Each row is a point on a tangle of strands that fork, close into loops and nearly touch. The rows are in no order.
Points whose rows are less than 64.2 apart are linked; no others are. Some points are linked to none.
<464>: [  6 -19 -13  26  21   8  -5  -3 -22  -7  21   1 -17   2  18 -12  -7 -13
  21  -8  -3  -8  -2  13   8  -2  10  -3  24   4]
<76>: [ -2   2  -5 -24 -23  16 -10 -36  17   0 -15  20   5 -24 -11   2  -5  20
   5 -12   1  -2 -21  10  -7  -6  -1 -11   4   0]
<720>: [  6   5  24  -5 -30   6 -18  32 -11 -23  -4  -7  -8  -7   7  11 -13  19
   2 -28   7  -4  -7 -24 -11 -24   0 -16   4  13]
<630>: [-20  -5   3  13   3  -6  19 -35   8   6 -26  23  10  -6   1  11   2   5
 -26  13 -16  22 -10  30 -17  13 -14   0 -14  -2]
<647>: [-27 -15   3  18  10   0 -18   4 -12  26  19   3  21   2 -15   4   3   9
  10 -11   6 -17   8  11  -6 -10   7   3  14  12]
<344>: [ 11   8  10  16  12   6  -4  19 -24   2  36  -2 -12   6   8  -6 -19  -3
  -3  -3   2  -6  33  12 -15  12  11   0  15  -4]
<461>: [  6   4  -5 -32 -20  18   3  -2  30  -4   8   5  -2   8 -21  13   8   8
 -15 -16 -15  -1  -8 -21 -13   4   4 -11   7   2]
<240>: [ -4  -4   8 -21 -37  14 -20  14  -9  -1   9   0   5  -9  -6   7   7  17
   9 -22  10  -4   4 -13 -13  -8   9 -18   0  14]
<352>: [-22   9  19  -8  -2  -4 -11   8 -21  14   8  11  -2   1   1  -2  -9  -1
  -7   7  17   6  15  22  -1  17  -6  10 -11 -36]
<503>: [ 10  -1 -17   3  -6 -17  16  -9  30  -9  -6 -11   1  15   4  -8  23 -22
 -12  27  -9   7  12 -14   5   7 -10 -11 -10   3]
<273>: [  1 -12   4   2 -18   5  -8   0 -12 -28  14  20 -24  17   4 -14   2  -9
  14   9   1   8   6   3  -6  16 -14 -29   5  -6]
<868>: [ 27  20  -5  12   6   4  15  25 -10  -5   8 -25  -6 -17  23   3 -18   9
   9 -11   7 -16  10  -8   3 -12  13  11   0   3]
<95>: [ 18  23   4  -2  -6   2   4 -11  14  11  -8   3  -9  -5  -8  -4  -8   1
   7  12  -5  -4  -1  -5  -5  -6  -7   2   4 -14]
<89>: [  7  -9 -14   8  -2 -18   1 -25  -9 -12 -17  -4   9 -17  18 -19   7   4
  23  23  23   3   0  16  19  -2  -2   1 -24  -5]
<26>: [ -7  15  18   4  -5   1  -6  28 -23   8  27   2 -15  12  -3   2  -8 -11
  -1  -2  10  -2  25   2 -10  14  -1   4   4 -17]
<846>: [-25  20  21 -22 -31  17 -12  -9  15  19  -7  19   4  -2 -22  15   1  -6
 -19   5  -1  12   9   2 -12  20  -9  -2   5 -16]
<77>: [  8   6  21   5 -27 -12 -25  12  -2  -2  14  12   7   0   1  -5 -10  13
   4   8  11  -6  24   1 -21  -8 -16 -26  -3   3]
<133>: [-11 -11 -13   9   5  -9  27 -23  30  -1 -17  -1  -9  15   0   0  20 -19
 -20  10 -21  15  -3  -1   1  13  -7  -8  -5  -6]
<478>: [-21  -8  11 -14   8  30 -17  25  -6  12  24  19   0   5   4   7 -11  -2
  -5 -19  -4  -6 -14   8  -4   4  10 -10  21  -6]
<866>: [  3  -3   3 -13  13   6 -17 -22 -14   8   7  20   6 -24  10  -9 -27  27
   4 -11   9  -6   9  34  -5   6   6  10   8 -16]
<134>: [  9 -11 -13 -23   1 -19  10  13  -3 -41   2   9  -6   1  22  -8 -10  10
   4 -15  -3   4 -11   6   5   1  -6  -8 -30   8]
<365>: [ 16  17 -11  -2 -10 -14  19  12  28  -2  -3 -17   8  12  11  -3  15 -25
 -17  37   1  -1  18 -20  10   5  -2  -1 -12   2]
<36>: [ 21   8 -18   5  -5   3  12 -15  19   7 -12 -24   3  -2  -3  -2  18 -14
  15  23   9 -11 -10 -20  22 -13   9   7   2   6]
<225>: [  0  -4  12 -23  17  15   9  19 -18 -28  20  10 -30  16   5  -7 -15 -14
  -8 -20   1  13 -10   0   4  19  15   1   6  -5]
<194>: [-20  -3  -7   5  16   2  19 -12  35   5   2  13   0  28  -4   6   7 -13
 -25   3 -31  -1  -9   3 -17   9 -10 -12   7  -2]
<72>: [-27 -16   1   3  20  11 -27   6   0  27  14 -13  19  29 -25  10  22  -8
 -18   4  -4   2 -12 -14   8   2  -5   4  31  12]
<753>: [ 24   0 -11  19  22  14  17  17 -12 -30   0  -7 -28   2  35  -6 -12  -7
  18 -22 -13 -13 -12 -11   3  -3   0   6  14  28]
<274>: [-28  -9   4  22  21 -13  27  -1 -15  28 -24   8  28  -9  -2  11   7   0
  -5  22 -12  12  -8  15   0   0  -3  21 -16   7]
<16>: [ -1  -2  -9  21  -3 -22   1 -22   8  -6 -27   4  14 -15  12 -11   9  -1
  17  26   6   1 -13  11   7 -22 -11 -10 -18   8]
<317>: [-21   0   1   2  24   3  11   5  -8  19  -4 -11   1   4   2   4   7 -22
   2   9   7   6 -12  10  25   6  12  16  -5 -28]
<78>: [ -3   3  -4 -20 -14  12  -5 -49  15  -4 -21  20  -4 -16 -16  -1  -4  14
  -5   3   0  11 -17  18  -2  11  -6  -4   0 -18]
<113>: [-21 -21  11   0  31   3   0  15   7  15   6  -8   8   9  -7   1   7 -21
  -6  -1   3  13 -16  14  27   9  12   5   3 -15]
<315>: [-22 -10   8  18   3 -11   5 -13 -10  31 -20  -4  19  -7 -26  10  20  -5
   6  12   1   6   1   3   3  -4   3  16  -1  10]
<495>: [ 14  -1  -9 -23   6   4  11   8  18 -15  19   5 -12  28 -13   5   8  -5
 -15  -9 -20   0  -3 -19 -11   8   0  -7   7   9]
<90>: [ -3  -6  -7  -3  15  16   6   0  -4  19   4  -6 -15   4 -12  13  -2   3
  13 -20  -6 -13 -18 -11   9  -9  12  11  18 -13]
<132>: [ -6  -6  -2  14  -9 -15  17 -23  13  21 -38  -7  12 -16 -28  14  23  -6
  -4  13  -6  10 -12  -5   6 -10  -7  11  -3  18]
<204>: [ 18 -10 -14   3   4  -8   8  10 -24 -36   6  -8 -12  -7  31 -16  -9  10
  20 -11  12   1   2  10  15   3   3   1 -23   6]
<612>: [ 34  11 -11  27  10  11   7  19  -7 -19 -10 -24 -12 -16  39   4 -19   5
  16 -16  -6 -15  -8 -13   9 -16  10   6  12  14]
<770>: [-10  10  -6   1  12  12  16   5   6  28  -8 -12  -9   9 -14  12  12 -15
   5   0  -7  -7 -16 -19  12  -4   4  18   8 -25]
<676>: [ 13 -10 -20  -5  15 -30   6   1  19   3  10 -12  23   7  -7  -6  11   1
   0   6  -6 -11  14  -6   1 -10   8   1 -13  28]
<283>: [ 19   6 -17  -7  22 -10   8  -6   2  -2   2   6   7 -21  30  -6 -20  23
  17 -11  -7 -16  -3  19   1 -13   0  14 -10   0]
<206>: [ 22   2  -5  -2  15  -4  -7  -3  -5  -3   0  15   3 -26  32  -4 -36  36
  10 -18  -7 -15   4  22 -11  -6  -6   8   1  -2]
<259>: [ -3  -5   4  -9  10  25  -1   7  -9   4  12  11 -23   3   6  14 -16   5
   8 -29 -12 -12 -17  -5  -6  -4   4   0  30 -11]
<864>: [  9   5 -18  -7  22 -16  19  -4   9   4   4  -1  13  -7  13  -7  -5   7
  15   2  -4 -16   1   9   7  -8  11  11 -16   4]
<797>: [ 14  -8 -12  13   7 -24 -15 -23   6  10   0  -7  25  -4 -18  -8  10   7
  15  11   6 -14   9   5  -1 -21   2  -2   2  34]
<159>: [ -5  20  10 -24 -38   9  -3   5  25  -1   1  11  -2   3 -13  14   0   5
 -18  -4  -2   7  -1 -11 -19  11 -13 -13  -6 -16]
<383>: [ 32   6 -13  -8   5   4   2   5   9 -20  15 -12 -13  27  -9  -4  13  -7
  -2   7 -12  -1   0 -27  -3  -2  -3  -4  10  14]
<29>: [ -3 -19  -5  11  -2 -10 -14 -14  -9   7  11  -3   9   0 -12  -3   5   6
  22  -7  12 -11  12   4   0 -10   7  -4   5  13]
<246>: [ 29  27  21   6  -1  11   4  31  -4 -35  -7 -25 -27   6   6  -7  -5   0
  -5 -16   3   1   1 -36   4 -11  10   3   1   9]
<428>: [-33 -14   9 -14  16  16  -7  17  12  12  10  14  14  11  -3   6  -1  -8
 -14  -9 -11   0 -18   8   3   7   6 -10  12  -7]
<655>: [-11 -16  -5   6   4  -5  -1 -13  -4 -13   8  18 -15  18   6 -13   9 -19
  12  12  -8   2  -5  11  -3   9 -12 -22   7  -9]
<828>: [-11  11  10  -1   0  -3  -9 -14  13  30  -4  -4  15  16 -39  12  17  -8
 -24  17 -13   6  17 -11 -12   9 -15  14  16  14]
<292>: [-12  -3   1 -26 -35  24 -21  -9  -8   8  -4  11   4 -27   4   3   3  20
  15 -22   9  -1  -9  -1 -10  -5   4 -14   1  -3]
<421>: [ 16 -10 -23  16  26   5   9  10 -13 -13  21  -2 -16  14  22  -8  -4 -13
  19 -15 -13 -17  -6  -4   0  -8   2   4  18  23]
<443>: [-31 -14   6   8 -15   3  20 -25   3  15 -33  17  11 -18  -7  21   6   9
 -40   2 -10  34 -11  16  -4  17 -17  10 -21   1]
<595>: [  4  -6 -14 -24  -2  -9  20  10  15 -34   7  15 -12  12   8   2  -4   1
  -7 -16 -16   5 -14  -6  -5   8  -8 -16 -17   4]
<358>: [ 11  -5  12  -6  -5   8  -1  14 -23 -34  16  12 -28  13   9 -17  -9  -4
   5  -5   5  10  10   2  -8  23  -1 -15   0   3]
<217>: [-21 -13  -9  13   4 -24  15 -24  15  -6 -26  12  13  -8   6   1  10   6
   1   9  -9   8 -15  19  -9  -6 -17  -9 -21  10]
<279>: [ 10   2   7  22  10  18   1  18 -26 -33   4 -22 -33  -9   8  -2 -15  -2
   5 -37   2   2  13  -3  -7  19  15   7  25   9]
<357>: [-48 -20  17   9  10   6 -13  11  -7  24   3  16  34   5  -7   6   5   4
  -3  -2  -8  -5  -8  10  -5  -1   3  -4   6   8]
<509>: [  7  11  11 -13 -10   2 -19 -22 -14  17  -9  14   2 -34  -7  -5 -19  28
   2  -5  22  -4  12  20  -5   5   0  10   3 -15]
<59>: [ -7 -19 -14  15  21   6   1 -17 -12  -6   5   7 -16  11  17 -12   4 -21
  25   8  -4  -3 -14  15  15  -2   3  -9  13 -12]
<405>: [ 20  21  -6   7 -13 -16   3  26   9  -1   5 -20  15   7  11  -3  -2 -17
  -7  31  15  -8  12 -25  11 -17   9   0 -16   5]
<37>: [ 18   9   4 -11 -17 -12 -11   3 -17   2  -3 -10   2 -30   2  -5 -15  27
   5  -7  31   2  14   9   6  -3   1  13 -24 -18]
<71>: [ 19  -3   0 -19 -29 -12 -20  -5  -6 -17 -16  -3   4 -22  -5  -9 -10  21
   5   0  26  14  -2   1  12  -5  -2  -6 -27 -14]
<109>: [-18 -16   0 -22  -5  -2   1 -37   5   2 -25   7   2 -13 -13   1   8  -1
 -12   6   5  23 -10  20  14  18   5   8 -10 -21]
<483>: [ 20  19 -10  15   3  -6  13  30  -1   8  12 -27   5  -4  12   5  -2  -1
   7   2  12 -22   8 -18   3 -24   8  11  -7   8]
<841>: [ 22  -9 -20   3  -2  -3   4  -7 -18 -26   2 -10  -1 -13  26 -21  -2   8
  24  11  22   3   8  15  23   8   6   2 -25  -4]
<253>: [-23   6  15  10  18   2 -11  12   0  38   6 -15  20  21 -29  10  14 -20
 -20  14  -8   3  14 -10   6   8  -2  24  12   1]
<501>: [ 20  -4  -1  17 -28 -14 -19  15  -9 -14  -6 -20  -5   3  -6  -5   4  -6
  14  10  15   6  -3 -27  10 -28  -4 -16  -8   2]
<28>: [-36 -17   4 -24  -8   9   1 -18   8  10 -28   6   7 -15 -10   9  10   2
 -31  -4   0  26 -15  13  12  21  -3  12 -14 -23]
<369>: [ -8  12  21   4 -20 -11 -22   8  -7  17  18   3   8  15 -18   0   6  -3
  -1  11  12  -7  36  -3 -17   6 -13  -3   6  -1]
<422>: [-20  -4   1   2  -2  -9   1 -10  27  15  -3   8  20  17 -20   8  15  -1
 -28   6 -19   2  10  -3 -20   8 -12  -6   6  17]
<87>: [ 17  18  23  15 -12  -1 -15  40 -17 -30 -11 -19 -18   3  13   0 -20   7
  -7 -21   7   0   1 -28  -4 -22   3  -9  -1   8]
<814>: [ 14  18   0   9  20   1   6   4  -8  23  26  -9   8  -4   2  -7 -14   2
   0   4   5 -16  33  15  -7   2  20  17   8  -3]
<410>: [ 43  22   3  -1  -1  12   2  21   6 -29   6 -19 -16  22  -1  -6   8  -7
 -10  12  -4   4   4 -38   2  -8   1  -3   6  14]
<346>: [ 10   9 -11   4  -8 -17   5 -12  21  17 -25 -21  12  -7 -19   3  20 -12
   4  19   4  -6 -10 -22  10 -21  -2   6  -3  10]
<18>: [-32  15  27  -3  -7   6  -8 -12   0  19 -10  16   0   2 -10  10  -3 -10
 -13  18  -3  16   3  20  -8  16 -15   9   1 -26]

A tip is a point with one link. Name the tips that can be reached along the links from each point below, in the order of the rows.
<383>: <77>, <814>
<194>: <225>, <72>
<29>: <71>
<315>: <36>, <274>

A piece is two or more points that can be reached from each other along the links. Count, over all rows, the pieces, the separate loops (a circle has one, a figure eight two, a Y none), the forks (points with three links) and the tips (points with one).
pieces: 4
loops: 2
forks: 3
tips: 7

Name the points in between on the shortest way along the links from the first point to the second, in order.
<71>, <770>: <37> > <509> > <866> > <206> > <283> > <864> > <676> > <797> > <29> > <647> > <357> > <428> > <113> > <317>
<87>, <89>: <246> > <410> > <383> > <495> > <595> > <134> > <204> > <841>
<483>, <464>: <868> > <612> > <753> > <421>
<28>, <841>: <443> > <630> > <217> > <16> > <89>
<630>, <87>: <443> > <28> > <109> > <78> > <76> > <292> > <240> > <720>
